Each row is a point on a landscape with many valleys, with its height.
A ball rolls from a point to whichever of its 6 nearest points has the largest drop for the distance, and stops where none of them is lower. Distance is the straight distance between rows; heights are no part of it.
pab h=3.19: [ 32, -42, -10,  39,  51,  23,  19,  -7,  -6, -27,  18, -34,  44,  15,  -9,
 -33, -31,  14,   1,  27, -23,  47, -18, -51,  18,   2,   0, -32,   9,  12,
  57, -23,   1, -17]
funu h=3.37: [-20,  -4,  57, -12, -51, -25,  -4, -13, -42,  30,   7,  -3, -42,   8,  36,
   1,  30,  29, -27, -10, -14,  -9,   5, -19,   2,   6, -10, -12,  44, -11,
  33,  -1,  27, -38]
gam h=3.04: [-16, -25,  38,  -8, -39, -10, -16,   7, -38,   9,   7,   5, -24,  14,  34,
 -11,  32,  37, -17,   6, -12,  -7,  -2, -15,   4,  21, -19, -11,  28,  -5,
  19, -23,  35, -27]
Lilo h=3.09: [ 14,   3,  19,  35,  65,  16, -40, -36,  -5, -17,  -5,  35,   5, -52, -23,
  11,  10,   7,   7,  29,  26,   3, -20, -16,   7, -20, -37, -22,  13, -23,
 -10, -12,  33,  23]
dupos h=0.66: [ -9,   8, -22, -18, -34,   6,  37,  23,   0,  21,   8, -27,   1,  32,   5,
  -7, -14,   8,  10, -21, -16,  14,   6,   2,  -7,  27,  33,  16,  -3,  22,
  11,   8, -18, -24]
tigup h=1.00: [  1,  41,  -6, -10, -16, -15, -17,   9,  16,   9, -29,  32, -20, -37,  -2,
  33,  12, -19,   5, -19,  26, -36,  21,  36,  -6, -32,   8,  26, -18,   5,
 -46,  28, -14,  38]
dofil h=3.96: [-16,   7,  23,  -1, -30, -17,  14,  -7,   9,  15, -10,  -7, -15,  -4,  25,
   8,  -4,  -1, -11, -20,  -3,   7,  -1,  -3, -23,  -4,   3,   7,   9, -11,
  13,  19,  -4,  -9]
Seb h=3.28: [ -7,   0,  37,  18, -16,  12,  17,  -7, -16,  19,  16, -19,  -3,  -1,  31,
 -21,   3,  22, -29,   7, -11,  12,  -7, -43,  -8,   3, -19, -14,  31, -27,
  40,   9,  23, -29]
Lodib h=7.18: [-10,  -6, -10, -40, -55, -15,  22,  19, -11,  27,   9, -21,  -6,  52,  27,
   1,  -1,  27,   3, -37, -23,   6,  10,   4,  -4,  29,  26,  20,  11,  29,
  13,   4, -14, -30]
Zed h=2.90: [ 12,  10,  -4,  14,  64,  22, -15, -26,  11, -31, -16,  19,  19, -37, -40,
  10,  -4, -21,  16,  38,  15,  -6,  -9, -10,   7, -34, -18,   6, -25,  -6,
 -18,   5,   2,  23]
sovud h=2.44: [  4, -41,   1, -11, -22,  -8,  -7,  25, -45,   5,  38,  -4,   7,  34,  17,
 -36,  18,  45,  -2,   8, -20,   7,   3, -12,  13,  45,  -9, -27,  22,   9,
  20, -42,  28, -51]
nikan h=4.62: [ -4,  29, -39,  18,  30,  29,  33,  10,  46, -26, -14,  -3,   7, -12, -26,
  15, -35, -40,  -4,   9,  -3,  -6, -11,  11,  20, -34,  19,  16, -36,  14,
  -7,  29, -35,  32]
teded h=3.31: [ 11,   1, -16, -17,   0,  -9, -21,  16,   0, -12,  -1,  16,   7,   9, -16,
  -6,   2,   1,  18, -10,   5, -16,  10,  21,  -5,  14,   8,   9, -18,  12,
 -22, -18, -10,   6]
Pivag h=3.49: [ 10,   9, -23,  21,  34,  28,  24,  10,  29, -26, -11, -16,  23,  -6, -30,
  -7, -33, -27,  10,  13,  -7,   6,  -7,   0,  14, -16,  11,   2, -22,   7,
   7,  12, -26,  15]
sef h=3.03: [ -8,  15,  10,   4,  -9, -17, -17,  -3,  13,   1, -10,  21, -14, -18,   2,
  23,   3,  -4,  -6,   1,  21,  -9,   1,  24, -13, -17, -12,   9,  -1, -15,
 -20,  14,   0,  26]
kavo h=3.36: [  7,  26, -39, -17,  11,  16,   4,  21,  29, -10, -11,  22,  -7, -16, -36,
   9,   2, -35,  13,  17,  10, -43,  16,  25,  21, -27,  -2,  25, -46,  19,
 -33,  12, -26,  25]
nabi h=5.81: [-11,   5,   3, -22, -42,  -7,   8,  16, -15,  24,  -1, -11, -17,  20,  30,
  -4,   6,  16,  -6, -24, -10,  -6,   8,   1,  -9,  20,   5,  12,  18,   1,
  16,   8,   0, -19]
Faru h=3.46: [ 10,   5, -43, -33,   6,   9, -14,  17,   4, -31,   6,  34,   9,   0, -33,
   0,   1, -18,  29,   1,   6, -41,  13,  32,  24,  -8,   5,  24, -45,  24,
 -46, -20, -23,   4]
Bogo h=2.61: [ -3, -17,  28,  -7,  -9, -21, -52,   5, -34,  -8,   9,  22, -19,  -6,  16,
  -3,  33,  23,  -5,  -6,   6,  -8,   4,  11,   2,  15, -10, -11,  16, -14,
  -6, -27,  32,  -4]
geg h=2.77: [ 11,  -5, -26,  26,  20,  20,  40,   4,  12, -16,  12, -45,  29,  25,  -5,
 -25, -39, -13,  -9,  -4, -29,  25, -14, -24,  12,  10,  13,  -6,  -3,  13,
  25,   7, -18, -11]
Misig h=2.91: [  3,  -5,  10, -14,  -7,  -8, -35,   2,  -7,   5,  -1,  26, -10, -19,  -7,
  18,  20,   3,   5,  -9,  18, -22,  15,  27,   1,  -1,  -5,  16,  -4,   2,
 -39,  -3,   3,  31]
Vemu h=4.46: [ -2, -13,  -7,  -3, -18,  -6,  16,  16,  -3,   9,  17, -14,   6,  12,  -2,
 -20, -14,  -1,   9, -12,  -4,   8,  -4,  -7,  -6,   5,   8,   2,  -5,   6,
   1,   1,  -1,  -6]
vipeb h=4.47: [  4,  -5,   0, -12, -17, -10, -11,  21, -13,   1,   8,  11,   8,  19,   5,
 -11,   2,  13,  14, -14,   0,   2,   0,  16,  -6,  16,  11,   0,  -3,  15,
  -7, -16,   0, -22]
Sego h=1.26: [  6, -11,  26,  21,  28, -11, -44,  -5, -21, -10,   2,  23, -10, -20, -12,
   8,  24,   5,   2,  18,  27,  10, -21,  -9,  -2,  -5, -29, -26,  16, -31,
 -14, -16,  26,   2]
zivuk h=2.20: [  6, -37,  -2, -14, -10, -23, -40,  30, -41,  -9,  23,  14,   4,  25,   2,
 -30,  12,  43,   4,   4, -10,   2,  10,   9,  10,  43,  -2,  -8,  14,   8,
  -3, -50,  21, -24]
ruf h=2.49: [ -4,  -1,  44,  20,  30,  -7, -49, -30, -12,   2,  -8,  27, -23, -54,   4,
  22,  24,  14,  -4,   7,  39,   0,  -3, -11, -10, -20, -34, -24,  14, -37,
  -8,  -6,  31,  24]
dala h=3.29: [  4,   8,   3,  29,  21,   4,  17, -17,  23, -19, -10, -12,  13, -19,  -1,
  16, -18, -25, -12,   1,  -1,   6,  -4,   0,  -6, -26,   9,   5,  -9, -14,
   3,  19, -14,  24]
bomu h=0.89: [-10,  -7,  -8, -40, -34, -20, -17,  14, -14,  16,   8,  -1,  -8,  24,  16,
   4,   2,  11,  19, -22,  -4, -13,   7,  26,   1,  32,  16,  11,   6,  23,
 -18, -16,  -5,  -6]
rona h=4.10: [  5, -22, -24, -20, -21,   6,   6,  24,  -6,   4,  25, -20,  17,  32,  -1,
 -23, -13,   9,  15,  -6, -12,   1,   7,  14,   1,  28,  21,  11,  -8,  29,
  -8, -19,  -1, -25]
Mib h=4.74: [  2,  18, -28,  -9, -10,  16,  14,  11,  30,  -1,   2,  -3,   8,  10,  -3,
  -1, -19, -19,  12,  -7,   2, -14,   4,  17,  -3,   4,  13,  19, -27,  21,
 -18,  16, -19,   4]
Bipaf h=5.83: [ 11,  16, -53, -60, -19,   8, -31,  20,   0, -14,   1,  34,  -4,  10, -20,
  -1,  13,  -8,  37,   5,   2, -66,  22,  56,  32,   3,  25,  22, -41,  45,
 -58, -30, -23,  18]
parep h=1.12: [ 15, -16,   7,   2,  23,  -8, -45,  -2, -21, -13,  21,  21,  10,  -6, -19,
 -16,  22,  11,   3,  13,  20,   6,  -6,   3,   2,  23, -19, -20,   5, -13,
 -22, -33,  33,  -8]
Merot h=6.36: [  2,   6, -27, -41, -41, -11, -18,  19,   1,   0,  -3,  13, -22,  16,   5,
  10,  12,  -1,  21, -26,   5, -31,  30,  44,   4,   8,  19,  14, -23,  33,
 -28,  -8, -21,  12]
sogud h=5.23: [-13,   8,  12, -37, -48, -19, -14,  11,   5,  20, -16,  20, -32,   9,  16,
  28,  25,   3,   3, -22,  -3, -15,  23,  31,  -7,   5,  10,  15,   7,  18,
 -19,  11,  -2,  11]
teg h=1.95: [ 17, -16,   8,  13,  44,   9, -16,  -9,  -4, -18,   4,   8,  26, -12, -19,
 -20,  -2,   6,  12,  14,  10,  11,  -4, -12,   2,  -2, -21, -12,  -2,  -4,
   3, -27,  17,   5]
lol h=4.28: [-35,  -9,  27, -29, -44, -28, -41,   6, -22,  12, -12,  26, -38,   6,  36,
  22,  26,  17,  -9, -14,  13, -12,  14,  25,  -6,  14,  -3,   2,  33,   2,
  -8,  -6,  10,  13]
dege h=3.85: [-27,   1,  43,   1, -32, -10,   4,  -4, -15,  18,  -3,  -2, -26,  -6,  46,
   8,  24,  19, -19,  -4,  -8,  -3,   4, -11, -15,  -8,  -1,  -3,  30, -22,
  27,  13,  22, -19]
mesar h=2.81: [  3, -19,  26,  43,  19,  12,  20, -21,  -2,  12,  -6, -29,  13, -16,  33,
 -15, -12,   3, -33,  15,  -8,  41, -13, -48, -12, -18, -19, -29,  26, -26,
  79,   9,  18, -10]
tade h=1.82: [  1,  -7,  26,  45,  17,   8,   5, -27,  -6,  -4,   0,  -6,  10, -22,  16,
   1,  -3,   1, -32,  17,   7,  26, -11, -36,  -1, -17, -33, -26,  18, -31,
  42,   1,  25,   2]
pize h=4.55: [-29,  10,  28, -25, -46, -20,  11,  -6, -17,  34,  -5,  -7, -45,  11,  36,
  29,  27,  16, -21, -21,  -9,  -3,  10,   2, -20,   3,  12,  -3,  28, -16,
  16,  25,  -2, -10]
noguk h=3.33: [ 19, -20,  -3,  32,  33,   9,  15,  -8,  -4, -10,   4, -20,  25,  -5, -15,
 -22, -20,   4,  -8,  13, -19,  36, -17, -31,   6,  -7,  -6, -22,   2,  -4,
  32, -18,   0,  -4]
Golo h=4.54: [-30,  22,  27,   2, -24,  -4,  48, -18,   4,  31, -23, -32, -14,  13,  34,
   8,   3,   8, -29, -18, -16,   3,  -4, -24, -20, -13,   5,   1,  33, -25,
  38,  40,   0, -25]
kaluv h=2.13: [-14,  36,  -9,  11,   1,   0,  19,  -5,  38,  -2, -39,   7, -21, -27,  -4,
  25,  -4, -49,  -6, -15,  24, -17,   4,  12,  -3, -55,  -5,  21, -20,  -6,
 -22,  47, -19,  48]
diba h=3.05: [  5, -28, -15, -25, -40, -12,   6,  34, -28,   8,  29, -23,  11,  48,   2,
 -40,   2,  40,  19,  -5, -23,   2,   8, -12,   6,  49,   6,  -2,  19,  23,
  15, -27,   6, -39]
Tigo h=0.57: [  8, -16,  24,  43,  24,  10, -10, -20,  -2,  -2,  14,  -2,  12, -22,  12,
 -16,   3,  11, -19,  21,   9,  18, -19, -24,  -6,  -1, -26, -38,  15, -21,
  38, -14,  25, -13]
roz h=0.87: [-22,  26,   9,  18,   1,  -7,  20,  -8,  25,  15, -21, -22, -16, -13,  26,
  12, -10, -23, -20, -11,   4,  11,   0,  -8, -24, -33,   6,  12,  12, -18,
   2,  38,  -4,  17]
lib h=3.53: [-10, -17,  16, -12, -14, -16, -24,  -4, -17,   9,  14,  -1, -13,   2,  12,
  -1,  12,  20,  -2,  -2,  11,  -2,   7,   8,  -7,   7, -16,   3,  15, -12,
  -8, -10,  18, -12]
puro h=3.60: [ 21,  -9,  -7,  32,  34,  16,  43, -15,  -1, -12,  -1, -41,  29,   2,  -1,
 -18, -28,   1,  -9,  19, -23,  50, -21, -36,   2, -11,  16, -17,   2,  -4,
  59,   6,  -6,   1]
gake h=7.94: [  0,  -1, -41, -34, -28,   5,   5,  21,   1,   4,  12, -12,   2,  33,  -5,
   1,  -3,   9,  20, -26, -15, -30,   8,  29,  11,  24,  36,  19, -30,  44,
 -26, -11, -27, -12]
Sotur h=3.18: [  2,  12,  25,  26,  16,  -2, -11, -23,  11,   4, -10,   7,  -9, -42,   7,
  15,   5,  -9, -12,   0,  21,   8,  -5, -11, -17, -16, -19,  -7,   6, -23,
  -1,  15,  11,  24]
ros h=2.96: [-27,  11,  44,  29,  -7,   7,  22, -25,  -7,  23,  -3, -18, -20, -18,  34,
   6,   5,   1, -30,   5, -14,  18, -10, -43, -13, -25, -14, -18,  31, -37,
  53,  25,  25, -21]
Kolu h=2.26: [-19,  17,  -7, -29, -39, -17, -16,  10,   6,  21, -31,  31, -41, -12,  15,
  43,  19, -15,   8, -32,  18, -29,  30,  46,  -3, -14,  11,  29,  -4,  23,
 -36,  28, -11,  39]
Disa h=3.47: [-10, -22,  14, -23, -33, -12,   3,  12, -25,  13,  19, -12,  -3,  21,  20,
 -12,   9,  23,  -1,  -6, -18,  -2,   6, -14,  -2,  22,   0,  -9,  26,   1,
  18, -10,  16, -36]
vesi h=3.97: [  1, -27, -13, -23, -22,   6,  30,  19, -14,  16,  28, -29,  17,  52,  10,
 -38, -15,  20,   8, -14, -31,  11,  -7,  -6,  -3,  44,  22,  -1,  13,   7,
  23,   4,   0, -33]
zote h=3.82: [  1,  22, -20,  -4,  -5,   0,   6,   9,  16,  -1, -10,   8,  -4,   1,  -8,
   7, -10, -13,   9, -11,  10, -18,   9,  18,   2,  -7,  12,  14, -25,  16,
 -19,   4, -17,   9]
bidag h=2.45: [ 25, -19,  -7,  21,  71,  21, -18, -17,  -7, -22,   8,   6,  30,  -3, -42,
 -14, -12,  -2,  17,  41,   9,  21, -15, -18,  15,  14, -20, -18,  -4,   1,
   5, -28,  20,  -1]
Gizo h=3.12: [-19,  26,  -7,  21,   5,   8,  38, -16,  36,  -5, -31, -15,  -9, -10,   7,
  13, -14, -26, -19, -22,   3,  12,  -9,  -2, -13, -42,  11,  18, -20, -17,
   6,  49, -25,  25]
mit h=3.30: [  3,  10,  -4,  13,   9,  -1,   5,  -5,  14,  -1,  -4,  -8,   9,  -2,  -8,
   1, -15,  -6,   2, -14,   5,  17,   0,   2,  -7, -12,   5,   6,  -5, -10,
  -4,   3,  -5,   5]
gizup h=3.44: [-26,  21,  16, -22, -44, -16,   4, -11,  17,  32, -19,  -5, -37,   0,  36,
  31,   8,   2,  -9, -17,  11, -12,  13,  16, -25, -10,  14,  20,  12,  -6,
  -2,  34, -14,   5]
bulu h=4.17: [-32,  30,   7, -30, -40,   0,  57, -17,  30,  42, -12, -23, -29,  25,  42,
  35,   4,  -2, -18, -32,  -9,  -2,   2,   8, -27,   1,  28,  14,  19,  -5,
  21,  54, -16, -15]
zuno h=2.60: [ 16,  13,  -7,  -7,  30,   4, -30,  -2,  -5, -27,   1,  29,  12, -13, -40,
   5,  20, -10,  24,  21,  21, -26,   2,  20,  11,  -5, -16,  11, -19,   6,
 -42, -20,  -3,  19]
tob h=2.09: [ -9,  18,   2, -15, -33, -19,  -1,   2,  23,  17, -21,  11, -34, -16,   8,
  24,   1, -17,  -7, -27,  13, -20,  14,  20, -14, -19,   4,  25, -12,   6,
 -30,  43, -18,  35]
Ladof h=2.80: [ 14,  16,  13,  22,  34,   2, -16, -25,  18, -17, -22,  26,   1, -41, -37,
  27,  11, -17,   2,  14,  29,  -8,  -4,   0,  13, -32, -19,   9, -16,  -6,
 -33,  15,  -2,  46]
dag h=3.32: [-20,   9,  53,  20, -29,  -9, -11, -12, -34,  18,   6,  -4, -33, -13,  29,
  10,  33,  11, -41,   9,  -9,   3,   1, -33,  -6, -12, -30, -17,  33, -30,
  25,  -4,  32, -25]
fum h=6.31: [-10,   4,  -8, -18, -36, -10,  13,  17,  14,  14,   0,  -5, -13,  25,  14,
   2,  -1,  -3,   6, -24,  -4, -11,  17,  24,  -7,  12,  19,  16, -23,  27,
 -14,   5, -18,  -1]
sigir h=2.53: [ -9,   7,   9,  45,  22,   6,  32, -20,  27,   5, -17, -14,   4, -32,  15,
  11, -12, -24,  -8,  -6,  -5,  25, -13, -28, -14, -31,   4,  -3,   6, -32,
  16,  33,  -5,  15]
Galu h=2.62: [ 24, -20,   1,  11,  76,  19, -33, -29,  -5, -27,   9,  26,  22, -25, -46,
   7,  12,  -1,  17,  55,  23,   2, -11, -17,  15,   2, -24, -17,  12, -12,
  -7, -35,  14,  12]
Bag h=0.80: [ -9,  11,  19,  12,  -6,  -2,  25,   1,  14,   9, -14,  -8,   8,  -5,  12,
   1,  -6,  -9,  -7,  -2,  -7,   9,  -9, -13, -11, -16,  -4,   2,   5, -16,
  12,  27,  -2,  -4]
zabo h=2.00: [ -1, -21,  17,  21,  24,  -3, -24, -16, -18,  -6,   6,  15,  14, -14,  -8,
 -10,  -1,  13,  -5,  10,  14,  15, -14, -13,  -1,  -2, -12, -30,   3, -15,
   4, -14,  17,   0]
piguf h=1.38: [-37,  16,  21, -54, -57, -11,  41, -10,  -4,  56, -19, -16, -45,  44,  41,
  42,   0,  15, -28, -37,  -8,   3,   6,   7, -11,  20,  45,   4,  39,   7,
  28,  44,  -8, -26]
beze h=3.54: [ 11,  -8, -19,   6, -14,   7,  18,  18,  -8,   4,  22, -25,  31,  22,   5,
 -37, -18,  16,  11, -10, -12,  13,  -4,  -9,  -3,  26,  18,  -2, -12,   7,
   3, -14,   3, -17]
dede h=2.92: [ 17,  -1, -18,   4,   6,  10,   5,  11,  -7, -15,  22, -13,  26,   5,  -9,
 -15, -14,   2,  10,   1, -12,   8,   5,  -9,   4,  28,   7,  -3, -11,   8,
   1, -22,  -4, -12]
Fuve h=2.39: [ 16, -18,  -8, -21,   8,  -6, -33,  18, -27,  -9,  14,  12,  22,  19, -21,
 -22,  -4,  11,  19,   4,  12, -11,   8,  20,   7,  24,   2,  -6,  -2,  12,
 -29, -39,  10, -12]
zel h=1.76: [ 22, -14,  -8,   0,  47,   8, -43,  -1, -22, -22,  19,  41,  26,  10, -54,
 -18,  10,   5,  25,  32,  13,  -7,  -4,   7,  13,  25, -18, -11,  -2,   8,
 -41, -47,  25, -14]
gevum h=6.02: [-20,  15,   2, -47, -56,  -7,  33,   3,  11,  41, -14, -11, -28,  27,  36,
  20, -10,   2,  -2, -34,  -8,   6,   9,  13, -15,  17,  28,   9,   5,  13,
  13,  36, -18, -12]
duko h=2.38: [  5,   1,   1,  13,  18,  -4, -39,  -4,   0,  -9,  -4,  23,   9, -23, -21,
   5,  13,  -6,  16,   8,  25, -12,   1,   9,  12,  -4, -21,   3,  -4, -12,
 -33, -10,   3,  18]
dimu h=5.35: [ -8, -16,   0,  -4, -28,  -7,  35,  -4, -14,  26,   5, -18,  -5,  23,  21,
 -17,  -2,  23, -17, -16, -17,  20,  -5, -20, -14,  12,   9,   3,  22, -12,
  29,  13,   3, -26]
devik h=2.46: [ -8,  -5,  30,   8, -12, -23, -36,   2, -19,   6,   1,  22, -24, -22,  11,
  14,  28,  16, -21,   0,  19,  -4,  -1,   4,  -6,   6, -26, -21,  17, -24,
 -10, -10,  34,   5]
gon h=3.95: [  7,   3,   2,  35,  21,  20,  35, -12,  21, -12,  -9, -34,  29,  -8,  14,
  -6, -30, -11, -16,  10, -22,  34, -17, -31, -17, -19,  16, -10,   1,  -5,
  39,  16, -14,   1]
Voni h=3.23: [  6,  17,  30,  53,  37,   2, -18, -43,  16, -10, -19,   9,  -6, -61,   1,
  25,   8, -17, -20,  18,  19,  16, -18, -19, -13, -40, -28, -30,  15, -36,
   2,   5,  15,  33]
tirin h=3.25: [-25,  -4,  42, -15, -42, -31, -28,  -6, -28,  20,  -7,  10, -40, -15,  37,
  24,  32,   6, -11,  -3,  13,  -1,   7,  -3,  -8,   1, -17,  -2,  27, -26,
   1,   1,  13,  -1]
mamul h=3.02: [ 29, -31,  -4,  30,  44,  15,  14,   2, -18,  -8,  34, -20,  37,  12,  -4,
 -38, -18,  12,  -6,  21,  -8,  31, -17, -38,  11,  22, -21, -37,  17,   1,
  43, -27,  24, -22]
gusor h=2.82: [ 19, -38,   0,   7,  38,  10, -17,  -1, -23, -22,  36,   5,  28,  14, -33,
 -34,   0,  13,   7,  26,  -6,  17,  -3, -15,  12,  38, -15, -27,   9,   6,
   8, -46,  24, -23]
goru h=4.04: [  0,  11, -22,  23,  13,  24,  45,  -6,  24, -20, -12, -30,  20,   7,  -4,
   6, -24, -27, -14,  -7, -25,  24, -22, -10,   0, -20,  17,  11, -15,  -1,
  20,  29, -31,   7]
kadis h=2.19: [ 25,  -6, -21, -25,  18,  -3, -43,   5, -19, -28,  16,  39,  18,  13, -44,
 -15,  18,  -3,  37,  25,  11, -23,  15,  17,  21,  22,  -7,   7, -19,  32,
 -44, -57,   5,  -5]
ges h=2.75: [ 11,  19,  -8,   2,  19,  -6, -16,  -1,  16, -14, -16,  18,   1, -36, -24,
  14,   6, -17,  10,   5,  21, -21,   3,  15,   7, -31, -17,  20, -24,   1,
 -33,   5, -11,  28]
Borok h=3.98: [  3,  12, -52,   6,  23,  29,  34,  18,  31, -27,  -4, -18,  15,  12, -24,
 -13, -29, -29,   7,  10, -18, -12,  -8,  12,  30,  -8,  18,   5, -41,  25,
  -7,  14, -37,  -1]
Vilet h=4.05: [-10,   9,   6, -17, -27, -25, -27,   7,  -7,  18,  -5,  14, -20,  -4,  21,
  16,  13,  14,  -1, -17,  15, -11,  11,  26, -17,   0,   3,  13,   9,  -6,
 -17,  12,  -5,  19]
saso h=2.14: [ 18, -11, -11,   5,  59,  20, -20, -11,   1, -24,   9,  22,  20, -10, -39,
  -6,   0,  -3,  34,  36,   8,  10, -16,   1,  21,   7, -23, -15, -11,  15,
 -12, -33,   5,  -1]
kigak h=1.79: [ 17, -33,  -6, -24,  11, -16, -52,  15, -35, -27,  19,  37,   3,  18, -27,
 -19,  19,  18,  22,  14,  11, -11,  -1,  18,  13,  37,  -6, -16,  14,   3,
 -33, -58,  31, -13]
neren h=2.21: [ 16,  -4, -14,  -3,  23,   1, -21,   1,  -6, -19,  16,  16,  28,  -2, -30,
 -23,  -2,   5,  24,  21,   2,  -6,  -4,   1,  10,  21,   0,  -7,  -9,   3,
 -16, -28,   5,  -5]
kufa h=1.22: [ -7,   0,  15, -12,  -9, -22, -51,   5, -25, -11,  -5,  23, -18, -13,   7,
  14,  33,  -3,   5,  -3,  23, -18,  12,  22,   2,  13,  -7,   0,  17,  -9,
 -37, -31,  17,  17]
buvon h=3.77: [  8, -14,   4,   9,   1,   8,  28,   8,  -3,  11,  16, -26,  19,  12,   3,
 -25, -11,   7, -12,   7, -18,  24,  -9, -26,   1,  15,   0, -20,  -1,  -6,
  32,   3,   8, -22]
geko h=5.18: [-15,  15,  -5,  21,  -7,  12,  64, -13,  43,   7, -36, -38,  -7,   6,  23,
  15, -26, -33, -32, -17, -32,  25,  -9, -14, -15, -30,  20,  20,   6, -19,
  35,  54, -23,  13]
Mak h=3.72: [ 15,  -4, -29,   2, -10,  15,  42,  10,  36,  -8,  13, -39,  18,  25, -14,
 -27, -29, -12,   0, -11, -19,  -2,  -7,   4,   3,   4,  31,   1, -30,  17,
   7,  13, -39, -10]
Napi h=3.99: [ 11, -11, -23, -46, -14,  -1, -30,   7, -12, -15,  24,  25,   7,  23, -21,
 -15,   8,   8,  18,  -9,   2, -26,   7,  37,  13,  23,  15,  14, -16,  36,
 -34, -42,   3,  -1]
mamal h=3.11: [ -7,  11,  29,  -8, -17, -30, -48,  -4, -16,  13, -18,  33, -35, -26,  16,
  37,  34,   5,  -5,  -7,  21, -26,  15,  36,  -8, -19, -12,  11,  16, -17,
 -42,  -6,   9,  40]
gata h=3.56: [ 15,  14, -52,  -7,  40,  25,  18,  20,  22, -24, -10,  26,  14, -23, -68,
   7, -14, -26,  23,  46,  -4, -42,   9,   6,  39, -27, -16,  21, -61,  22,
 -31,   1, -45,  22]
Duf h=2.51: [ 20,  -4, -18,  20,  61,  25,   3, -21,  16, -38,   6,   4,  30, -12, -39,
   2, -21,  -8,   5,  26,  -5,  13,  -5, -13,  19,  -4,  -5,   1, -21,  16,
  11, -28,  -4,  -4]
Vop h=4.71: [ -3,  15, -26,  12,  -4,  13,  51,  10,  32,   6, -16, -40,   1,   9,  17,
   3, -18, -20,  -7, -15, -17,   2,  -8,  -5, -11,  -5,  17,  20, -14,   6,
  13,  31, -27,   1]
zepor h=2.95: [  7,   3, -23,  10,  30,  18,   6,   2,  21, -26,  -5,   5,  28,   1, -46,
  -7, -11, -29,  18,  23,  -4, -18,  -2,   0,  31,  -7,   2,  13, -43,  15,
 -13,  -2, -13,   6]
Vozag h=0.86: [  3,  -2, -40,  22,  12,  15,  50,  16,  30, -10,  12, -40,  26,  20,  -6,
 -14, -39, -18,  -6,   3, -34,  31,  -8, -18,   2,  -3,  23,   6, -21,   6,
  30,  25, -27,   2]
fem h=3.27: [ 22, -23,   4,  46,  35,  31,  25, -12, -19,  -3,  19, -31,  29,   6,   5,
 -41, -22,  14, -14,  29, -13,  47, -15, -52,  12,  -6, -17, -42,  16,  -4,
  67,  -7,  10, -21]
redun h=3.01: [-28,  40,   6,  -9, -26,  -4,  41, -16,  39,  39, -39, -26, -27,  -2,  26,
  43, -16, -23, -14, -26,   1,   1,   3,   6, -39, -33,  14,  20,   7, -17,
   4,  63, -25,   5]
kip h=4.57: [  3,  14, -24, -29, -15,  -7, -10,  19,  12,   4,  -7,  25,  -9,   6,  -8,
   5,  -2, -12,  26, -14,   6, -36,  21,  38,   6,   0,  11,  20, -27,  21,
 -47,   6, -16,  22]

Where does a ball stop that starts at each point below?
Bipaf | parep
beze | parep
Vemu | parep

Call two points neighbours if one is among the 6 nearest of the other. Go from one point of each pair to the other, from neighbour to neighbour, staying as low as possible. Name the highest point that can't be avoided.
Vozag, tigup | pab
parep, Tigo | teg
piguf, tigup | gizup
tigup, parep | ges
Bag, tigup | kaluv
